Points, in no order, along strands that fork, close into loops and pass close to each other.
In the rows, zero is written as 128.
Two points are linked if the straight distance between their rows is under 47.3. Some points are linked to none.
k_282: [141  92 135 104  84 119 115 147 114 132 176]
k_434: [147  69 161 116  40 142 139 104 141 130 147]
k_723: [ 90 154 140 116 148 135  89 148 137  92  94]
k_428: [119 131 113 109  62 114 166 140 151 173 178]
k_477: [142 143 109 146 150  91 191 130 142 124 143]
k_475: [142 172  66 141 175 157 140  83 123 160 110]
k_353: [147  74 170 114  95 120 118 158 202 100 148]
k_535: [164 126 144 125 200 105 136 150  92  86 127]
k_811: [ 90 154 148 112 147 151  80 158 156 109  96]
k_503: [165 134 137 152 184  95 176 138 121 125 146]
k_160: [ 88 160 166 120 124 185  70 140 171 127  77]
k_947: [ 83 132 142  98 122 170  95 131 136 105 108]
k_317: [140 151  63 148 164 140 145  85 128 157 111]
k_86: [152  76 166  99  84 115 125 148 192  86 153]
k_748: [152 151 125 157 170 126  96 109  79 138  82]
k_404: [114 137 137 141 135 107 174 149 113 138 136]
k_655: [127  78 142 107  66 172 113 113 129 133 138]
k_11: [135 143  52 141 145 145 153  71 116 144 122]
k_96: [149  67 151 112  47 148 131 108 155 106 132]
k_286: [ 74 129 157 122  98 159 141 117 110 144 128]
k_760: [ 79 126 142 131  68 160 164 117 144 166 141]
k_694: [145 115 129 108  81  94 148 161 121 167 180]
k_933: [159  86 138  95  89  81 111 156 133 104 185]
k_787: [157  83 148  93  88  82 109 156 158  90 180]
k_851: [107 138 117 163 139 101 166 112 134 139 119]
k_908: [157 172 117 157 166 151  88 112  76 149  76]
k_714: [134 136 135 133 175 110 113 131  91  91  93]
k_496: [107 100 130 100 111 165  84 140 159 128 126]
k_490: [130  94 126 100 102 134 108 158 118 120 169]
k_765: [ 98 133 145 124 144 125 135 143  94 107 117]
k_444: [139  78 163 122 126 128  85 163 188 130 137]
k_631: [ 98 173 132 152 132 137  54 116 135  91  71]
k_595: [121 120 128 100 137 123 135 174  93 110 144]
k_274: [ 86 137 136 138 103 130 168 132 126 149 140]
k_58: [ 77 127 157 129  81 168 154 113 128 159 134]
k_946: [113 143 135 127 162 115 105 136 101  86  90]
k_689: [147 181 113 158 162 159 106 110  84 169  76]
k_296: [124 156 122 150 148 122  71 111  94 101  73]
k_354: [134 148 125 151 154 122  86 110  83 117  78]
k_115: [104 142  99 103  62 120 179 127 155 155 176]
k_492: [ 93 123 139  98 119 181  85 140 161 124 107]
k_575: [116 167 128 153 142 130  57 113 111  93  71]
k_911: [ 78 131 149 111 120 157 109 125 113 106 111]
k_569: [174 132 139 131 212 110 112 132 102  85 110]
k_609: [144 179  88 147 181 155 130 100 119 171  97]
k_97: [161 101 138  99  85  79 134 161 110 148 186]
k_65: [168 139 126 157 196 117 126 112  99 151 109]
k_268: [122 127  63 148 107 106 178  68 112 114 136]
k_554: [113  88 147 111  69 168 125 117 124 147 149]
k_227: [154 129 127 163 175  98 166 123 123 137 126]
k_971: [ 75 130 160 115 107 159 124 118 107 123 120]
k_203: [140  62 144 114  62 156 118 115 169 103 122]
k_284: [175 142 125 154 210 119 127 110 110 160 133]
k_591: [126 143 113 144 134  99 192 143 135 133 144]
k_903: [174 140 109 157 201 111 144 108 132 156 147]
k_948: [139 135  82 154 141  98 182 104 144 123 138]
k_508: [133 116 120  91 151 122 130 182 102  98 148]
k_31: [163 133 103 161 180 108 154 108 134 147 133]
k_437: [142  85 160 116  44 124 136 114 136 153 164]
k_98: [124  94 147 117  55 148 139 117 132 166 164]
k_529: [178 133 146 151 197  94 171 137 119 126 160]
k_126: [ 96 151 162 114 138 173  69 162 167 131  92]
k_396: [112 136  84 159 130 104 168  95 141 133 119]
k_988: [145 175 103 156 172 151 123 102 105 177  87]
k_647: [153 127 133 107 192 110 144 172 102  79 133]
k_37: [113 164  86 164 137 143 117  90 117 176  78]
k_542: [166  93 140  93  86  71 122 161 114 127 189]
k_561: [164 135 133 138 196 113 106 124  88 100 102]
k_103: [134 124 124 108  71 101 157 150 137 173 181]
k_706: [138 134  50 144 130 137 161  64 106 136 127]
k_266: [ 85 143 110 124  75 131 177 122 153 147 159]
k_875: [ 98 147 137 126 149 124  97 129 111  91  91]
k_796: [ 85 173 161 133 122 172  66 130 165 107  75]
k_876: [ 84 171 152 134 129 153  65 122 150  94  78]
k_277: [101 135 138 151 135 106 163 133 111 134 121]
k_812: [ 80 137 122 127  67 150 173 117 156 161 156]
k_894: [117  92 124  96 109 154  96 150 139 122 150]
k_624: [123 144 102 115  95 101 186 151 146 149 164]
k_423: [161 131  76 153 175 114 158  92 136 140 135]
k_836: [153  83 159  93  88  94 118 154 179  88 176]
k_472: [158 141 125 161 179 120 114 111  88 148  94]
k_806: [143  75 168 122 111 126  97 160 194 118 140]
k_510: [147 124 121  96 178 115 145 185 100  91 140]

A fork is a point with three links, a tip a point with one. Leave the first point through the second and follow the links. Name the first fork or tip that comes.
k_203; k_96 | k_655
k_437; k_434 | k_203
k_609; k_475 | k_706
k_529; k_503 | k_31
k_787; k_836 | k_444
k_317; k_475 | k_748
k_911; k_947 | k_282

A tip is a point with one link. Name the tips that can be reached along the links from each point below, in the order of the rows.
k_126 | k_595, k_529, k_706, k_423
k_437 | k_655, k_203
k_266 | k_282, k_444

Name the points in between on the shortest way along the links from the first point to the second, in order.
k_554; k_434 | k_98 k_437
k_971; k_894 | k_911 k_947 k_492 k_496
k_354; k_284 | k_748 k_472 k_65
k_876; k_875 | k_796 k_160 k_126 k_811 k_723
k_396; k_404 | k_851 k_277
k_65; k_529 | k_284 k_903 k_31 k_227 k_503
